Points on a hilly landscape, in no order, each with its height.
A ball rolls from a point to whichever of its 2 nearest points has the largest drop for the distance, and stops where none of them is lower. Distance is the straight distance between rows; heights are no part of it.
Z_696: [180 122 117 134 190  87  91  81 108 127 111  91 157 107 124  85  68  97
 152  95 147 136 143 125 164 149 132 114 163]  (h 26.7)
Z_570: [ 78 161 119 109  60 160 139 139 149 121 164  96 127 144 149 203 151 106
 106 136 134 115 126 142  69 120 123 150  92]  (h 32.0)
Z_779: [163 141 108 153 106 170 120 117 131 162 120 142 142 117  78 148 111 151
 127 117 189 127 116  85 130 113  94 116 104]  (h 40.6)
Z_46: [112 159 113 127  70 184 153 136 137 102 123 170 152 148  82 134 191 159
 116 155 111 132 120 109 152 112  90 161 137]  (h 66.7)
Z_498: [143 122 135 103 101 174 152 169  96  81 104 151 160 156 116  99 158  96
 142 146 117 152 113 126 155 131 123 154 142]  (h 79.9)
Z_648: [121 171 114 128 124 122 126  89 144 127 168 151  70 116 129 109 198 157
  94 168 104 114 154 126 129 116 120 132 112]  (h 78.7)
Z_91: [118 140 112 141 124 142 128  77  87  84 123  79 137 108 117  80 146  62
  67 159 150 106 179  88 135 151 100 130 154]  (h 21.3)
Z_492: [138 156 135  99 116 140 169 139  97 120 114 102 142 117 161 180  99  43
 145 164 176 155  73 147  88 178 140 110 133]  (h 43.4)
Z_65: [ 90 179 126 113 147 121 147  68 166 133 151 113  74  91 148 140 174 129
  84 167 124 108 155 130 106 155 127 123 130]  (h 76.5)
Z_562: [133 178  98 101 105 135 134 106 118  87 155  90 134 130 144 138 155  33
 120 153 142 136 145 145 124 151 113 156 118]  (h 75.1)
Z_274: [ 89 116 144 144  92 160 138 131 190 171 128 137 116 136 123 201 127 212
 117 117 133 105 109 116  90 111 126 124 116]  (h 57.5)
Z_62: [ 90 167 134 107  80 152 164 138 126 120 135 112 121 130 165 212 129  83
 121 166 146 137  86 145  72 153 138 135 118]  (h 37.9)
Z_311: [171 146 109 124 122 180 179 113 124 110  80 120 155 106 124 110 147  69
 104 114 176 118 156 101 164 144  93 122 167]  (h 46.0)
Z_190: [ 54  48 174 124 111 167 113 208  98  94 121  90 147 143 127 118 135 118
  81 142  98 116 160 124  79 115 135 140 104]  (h 17.5)
Z_624: [113 133 107 155  96 138  83  98  84  82 153  88 156 139  88  85 138 111
  89 140 130 114 174  91 125 124  98 154 122]  (h 9.3)
Z_356: [140 146 120 142 165  37  79 112 144 144 173  95  82 126 186 140  85  88
 156  81 126 119 142 166 115 117 151 141 121]  (h 70.4)
Z_527: [164  92 127 160 132  79 134 165 170 136 120 182 108 154 170 105  97 180
 151  32 106 101 131 143 159  76 146 109 143]  (h 69.8)
Z_561: [141  85 144 145 118 139 132 133 122 125  91  81 144 131 165 145  76  85
 114  87 159 112 144 127 102 137 142 108 162]  (h 72.1)
Z_697: [175 180  98 145  93 113 143  77 116 144 136 140  81 128 168 135 124  88
 108 131 181 118 131 110 132 124 123 107 134]  (h 56.3)
Z_139: [151 128 112 127 144 107 104 148 180 187 160 152  95 119 122 182 102 167
 186  78 145 133 101 157 128  95 126 130  66]  (h 83.0)
Z_588: [121 114 124 134 184 145  82 131 160 153 144  42 179  87  76 124 118 108
 132  94 147 112 184 129 119 133 127 153  97]  (h 31.7)
Z_391: [121 113 146  99 134 155 130 173  82 109 122 139 132 138 114 110 146 120
 138 179 106 145  99 133 118 133 132 139 112]  (h 78.8)
Z_897: [109 106 156 115 125 133 157 142  83 111 102 141 108 142 173 132 125 104
 108 174 121 138  99 127  99 151 153 108 155]  (h 77.2)
Z_896: [131 147 124 124 125  95 144 118 113 158 132 212 101 148 121 135 128 185
 165 159 106 170  59 143 161 124 147 106 134]  (h 73.8)
Z_77: [101 165 100 122  72 176 130 115 170  94 142 125 179 151  81 152 179 148
 128 114 107 127 140 117 153 118  90 186 130]  (h 64.3)
Z_205: [ 99 143 143  84 170 149 186 150 135 135 102  97 138  73 140 178 127  75
 141 173 152 148  93 157  88 188 137 115 131]  (h 48.1)
Z_309: [173 177  97 114 167  80 147  52 167 159 124 146  82  98 164 124 119 113
 145 106 160 125 125 147 161 143 133  94 146]  (h 62.7)
Z_410: [137  93 128 175  81 174 111 142 109 140 118  98 141 136 120 129 103 138
  78  92 171  90 166  78  92  95 107 118 117]  (h 76.9)
Z_256: [147 111 122 198  56 111 112 153  88  99 143 172 112 187 151  71 135 167
  69 115 123  93 167  85 132  77 124 125 129]  (h 80.8)
Z_925: [118 171 120 112 138 128 123  92 175 126 156 154 115 129 103 131 183 187
 141 152  87 128 134 138 152 125 119 158 125]  (h 80.2)
Z_242: [111 162 114  89 149 144 111 145 170 135 176 139 128 112  70 132 199 166
 155 154  84 145 134 159 139 115 113 173  76]  (h 81.3)
Z_225: [ 91  51 161 154  92 135  84 175 105  92 135  89 150 167 144 139  96 127
 111 105 103 116 157 128  89 107 139 145 121]  (h 9.9)
Z_39: [157 131 122 126 177  72 111 104 167 139 138 100 125 123 171 129  98  93
 167  71 121 126 149 167 147 131 148 134 140]  (h 69.6)
Z_681: [ 25  94 145 109 135 170 122 193 108 105 147  76 144 111 106 119 178  95
  84 164  95 112 179 136  79 126 117 152  80]  (h 10.1)
Z_977: [138 154 101 176  47 114 104 123  98 105 176 162 107 177 128  92 161 151
  89 136 120 117 156 100 132  80 117 145 109]  (h 79.5)
Z_906: [147 189  86 139  60 144 121 106 104 114 170 137 120 149 108 123 169 108
 101 151 148 131 142 103 131 102 103 143 100]  (h 78.0)
Z_255: [176 110 118 168  81 123 117 187  94 160 143 220 112 156  96 106 115 192
 143 121 147 142  98  99 152  77 122 112  90]  (h 29.7)
Z_11: [175 118 116 147 102 161 121 169 112 155 130 176 111 126  94 120 134 162
 125 120 163 127 115  96 135  84 110 111  79]  (h 34.6)
Z_6: [167  92 137 115 148 138 152 166  98 110  96 137 107 119 172  82 146  80
 105 117 129 113 159 126 138 120 144 102 136]  (h 55.0)
Z_869: [118  70 164 116 149 163 150 184 167 143  89 150 144 121  99 111 148 193
 125 103  93 117 138 126 133 113 141 126 132]  (h 48.2)
Z_543: [173 125 117 124 188  87  84 102  94 103 134 108 151 121 119  63 105  83
 169 124 108 152 141 146 173 142 130 143 142]  (h 23.4)
Z_616: [161 164 105 160 119  76 131  64 152 166 130 166  92 136 150 141  90 156
 155  87 155 121 102 122 155 117 137  93 155]  (h 65.0)
Z_206: [154  93 132 145 106 178 139 164 100 142  99  76 141 108 149 143  99  66
  95  92 200 103 156  99  88 118 118 109 119]  (h 74.3)
Z_786: [115 116 164  78 205 120 174 162 139 165 101 118 108  81 170 176 115 109
 156 149 127 154  89 179  96 166 170  90 109]  (h 51.7)
Z_524: [103  93 130 151  45 145  80 165  89 100 155  89 160 187 136 165 100 103
 112 110 134 123 133 122  76 104 135 149 106]  (h 16.4)
Z_149: [187 192  97 131 139 113 149  50 116 150 110 137  95 100 144 124 108  88
 120 131 199 131 114 109 151 156 123  80 141]  (h 59.6)
Z_142: [120 133 114 127 125 172 174 103 150  76  93 117 164 116 110  88 177  81
  96 129 126 108 181 107 175 155  92 147 187]  (h 38.6)
Z_944: [159  85 129 124 158  75 150 183 141 154 125 211  71 135 174  94 121 172
 151  71 101 122 108 153 151  79 154  88 111]  (h 70.8)
Z_31: [ 97 124 121 136  43 174 132 142 121  99 144  88 163 160 130 172 128  86
  98 111 148 111 139 112  90 115 107 153 123]  (h 24.0)
Z_25: [ 96 124 129 126 164  96  50  97 109 104 169  66 161 127  77  94 123 142
 136 149  84 129 161 129 124 136 120 171 110]  (h 17.7)
Z_856: [161  85 155 101 163 138 174 200 101 135  95 129  83 111 205 123 136  60
 114 119 137 126 142 156 104 123 156  88 106]  (h 56.2)
Z_882: [130 122 133 162 107  92 118 101 153 157 122 140 112 153 159 158  74 170
 141  80 131 112 112 125 119 115 147 108 160]  (h 66.8)
Z_58: [141 146 103 148 138 107  46  87 113 111 171  64 169 124  76  98 100 121
 135 112 128 127 166 113 137 122 106 164 105]  (h 17.6)
Z_862: [121 123 138 124 237  51 117  82 156 168 127  99  82  79 168 103 110 119
 128 107 105 127 164 161 138 151 166  98 138]  (h 35.2)
Z_419: [ 50 120 137 131  86 166 143 112 173  97 133  98 167 148 112 157 153 149
  98 125  97 104 155 114 117 136 112 165 157]  (h 61.1)
Z_459: [ 84 139 123 131 145 129 142  58 140  76 118  70 150 103 126  93 151  58
  81 152 134 106 193 116 146 181 104 141 181]  (h 29.9)
Z_332: [128 140 119 113 162 122  98 144 179 175 179 131 113 101  92 155 149 173
 162 115 115 133 129 152 131 103 125 151  55]  (h 82.2)
Z_612: [ 99 124 147 124 100 121 144 134 184 145 136 171 109 159 144 171 144 213
 147 122  81 126  97 144 116 105 145 138 133]  (h 54.0)
Z_737: [136 110 134 152 127  98  92 162 109 101 140 190 136 172  95  52 136 212
 148 132  68 136 125 117 172  96 131 157 127]  (h 19.7)
Z_236: [113  98 146 124 103 140 152 162 190 119 107 181 135 161 132 128 164 223
 135 102  72 116 131 143 147 105 139 148 146]  (h 51.6)
Z_512: [ 81 103 146 136  73 150 113 145 139  98 138 127 153 168 114 141 145 177
 115 143  79 122 123 125 112 112 124 160 138]  (h 58.2)
Z_314: [144 149 128 104 165 113 143  96  95 130  96 142 143 109 112 124 106 119
 155 176 133 163  75 133 141 177 138 104 153]  (h 53.7)
Z_917: [149 122 131 117 182  67 107 142 150 176 141 140 100 117 152 170  69 131
 193  84 129 147  74 172 129 119 157 110 104]  (h 83.7)
Z_300: [125 121 144 130 103 121 161 141  84 132 107 197 106 161 138 111 136 163
 125 182 108 153  76 116 130 135 150  98 156]  (h 75.4)
Z_448: [ 58 191 112 111 118 162 166  89 159 121 139 117 127  82 103 166 184 121
  91 187 135 112 129 113 112 164  91 144 143]  (h 73.2)
Z_946: [102 175 119 104  79 152 176 113 107  78 139 136 116 136 153 145 188  62
  96 187 128 128 123 130 119 156 109 143 154]  (h 72.8)
Z_845: [161 138 118 125 179  72 109  91 101  98 118 162 138 142 110  44 132 145
 170 146  79 159 119 138 201 143 133 136 168]  (h 19.9)
Z_9: [166 111 121 117 141 117 161 157 144 170 105 229  93 134 128 119 135 200
 164 109 129 144  80 135 169 102 132  78 114]  (h 72.3)
Z_55: [ 65 113 145 119 154 151 138 145 133 125 131  77 128  93 129 133 150  95
  87 152 124 108 162 133  89 151 126 135 112]  (h 20.0)
Z_650: [115 110 141 146  81 116 122 124 127  99 129 140 146 185 146 130 114 150
 128 125  93 135 120 135 130 126 140 147 163]  (h 56.1)
Z_118: [ 97 116 155 160 121  81  78 106 150 166 130  78 105 139 171 199  52 152
 135  82 147 117 121 139  69 120 155 117 145]  (h 68.6)
Z_378: [124  73 144 183  63 149 130 146 111 106 109 136 127 161 149  95 122 161
  64 110 133  86 171  78 106  99 121 114 146]  (h 79.1)
Z_849: [121 112 134 116 169 121 109 129 144 121 137  61 156 105 118 117 127  90
 131 121 124 126 161 144 122 147 136 148 122]  (h 27.3)
Z_950: [120 128 147 139 110 118 113 119 124 139 117  78 124 130 169 191  69  92
 126 110 165 124 115 135  76 142 154 116 139]  (h 70.3)
Z_716: [129 120 132 152 124 150 124  99 115 146  98 130 153 122  84 137  98 175
 123 146 145 130 103  84 129 142 114 111 151]  (h 46.9)
Z_155: [ 81 185 112 112  89 176 168 111 116  98 127 151 138 121  97 141 187 115
 102 194 128 136 104 107 131 153  90 145 152]  (h 70.0)
Z_594: [144  79 147 125 212  72 115 140 119 192 112 163  96  92 140 133  67 165
 178  92 132 143  80 154 134 118 152  62 110]  (h 84.4)
Z_948: [146 106 136 131 165  68 102 144 120  87 143 183 130 161 124  27 136 168
 165 117  53 139 142 152 193 109 136 157 143]  (h 16.5)
Z_960: [145 195 110 109 135 112 146  53 101 123 118 123 131 103 120 135 112  81
 130 185 163 157  85 113 152 187 125 108 166]  (h 56.8)
Z_565: [146 114 127 140 123 125  91 170  78 144 145 193 124 147  64  79 128 202
 156 164 112 158  90 102 154  96 121 130  90]  (h 24.7)
Z_287: [152 129 136 123 210  60 111  66 128 165  98  99 113  90 162 116  63 120
 149  97 149 133 125 145 145 163 158  73 167]  (h 31.4)
Z_629: [121 128 141 124 152 131 115  96  93 135  93 120 172 117  76 140  75 153
 157 166 138 163  71 105 132 171 129 114 162]  (h 51.0)
Z_333: [112  83 163 108 171 151 125 164 150 157 105 136 153 116  89 140 120 186
 161 132  99 142 104 139 128 128 140 135 113]  (h 44.8)
Z_972: [143 186 107 104 109 125 114 117 115 123 171 126 127 131 124 147 146  98
 140 161 133 150 107 139 126 135 119 154  92]  (h 76.4)
Z_607: [131 110 128 109 183 184 121 181 142 164 119  73 170  77  65 135 127 108
 142 121 157 126 143 129 117 134 110 142  81]  (h 37.0)
Z_429: [205 129 109 114 145 144 165 130 109 121  93 152 119 115 144  72 149  79
 124 114 158 128 155 123 171 122 117 104 137]  (h 51.5)
Z_890: [154 155 117 140  93 127 150  91 125 119 120 142 130 152 146 134 131 109
 120 126 145 130 121 115 146 136 128 125 165]  (h 52.7)
Z_809: [156 112 125 135 142  82 137 107 168 122 120 143 129 152 169 106 111 136
 161  61  93 122 142 154 171 114 143 132 168]  (h 68.7)
Z_70: [132  83 167  86 175 146 160 207 116 142  99 119 120 108 169 147 119  85
 146 133 128 146 107 168  97 136 164 112 101]  (h 53.9)
Z_458: [140 109 139  96 205 161 123 165 154 176 119 104 158  76  69 162 119 147
 178 132 151 151 103 150 119 141 130 129  76]  (h 41.1)

For each start below, name the point where the ball stops.
Z_629: Z_948
Z_856: Z_225
Z_410: Z_890
Z_498: Z_890
Z_6: Z_624
Z_236: Z_681
Z_242: Z_155
Z_897: Z_809
Z_862: Z_948
Z_977: Z_155
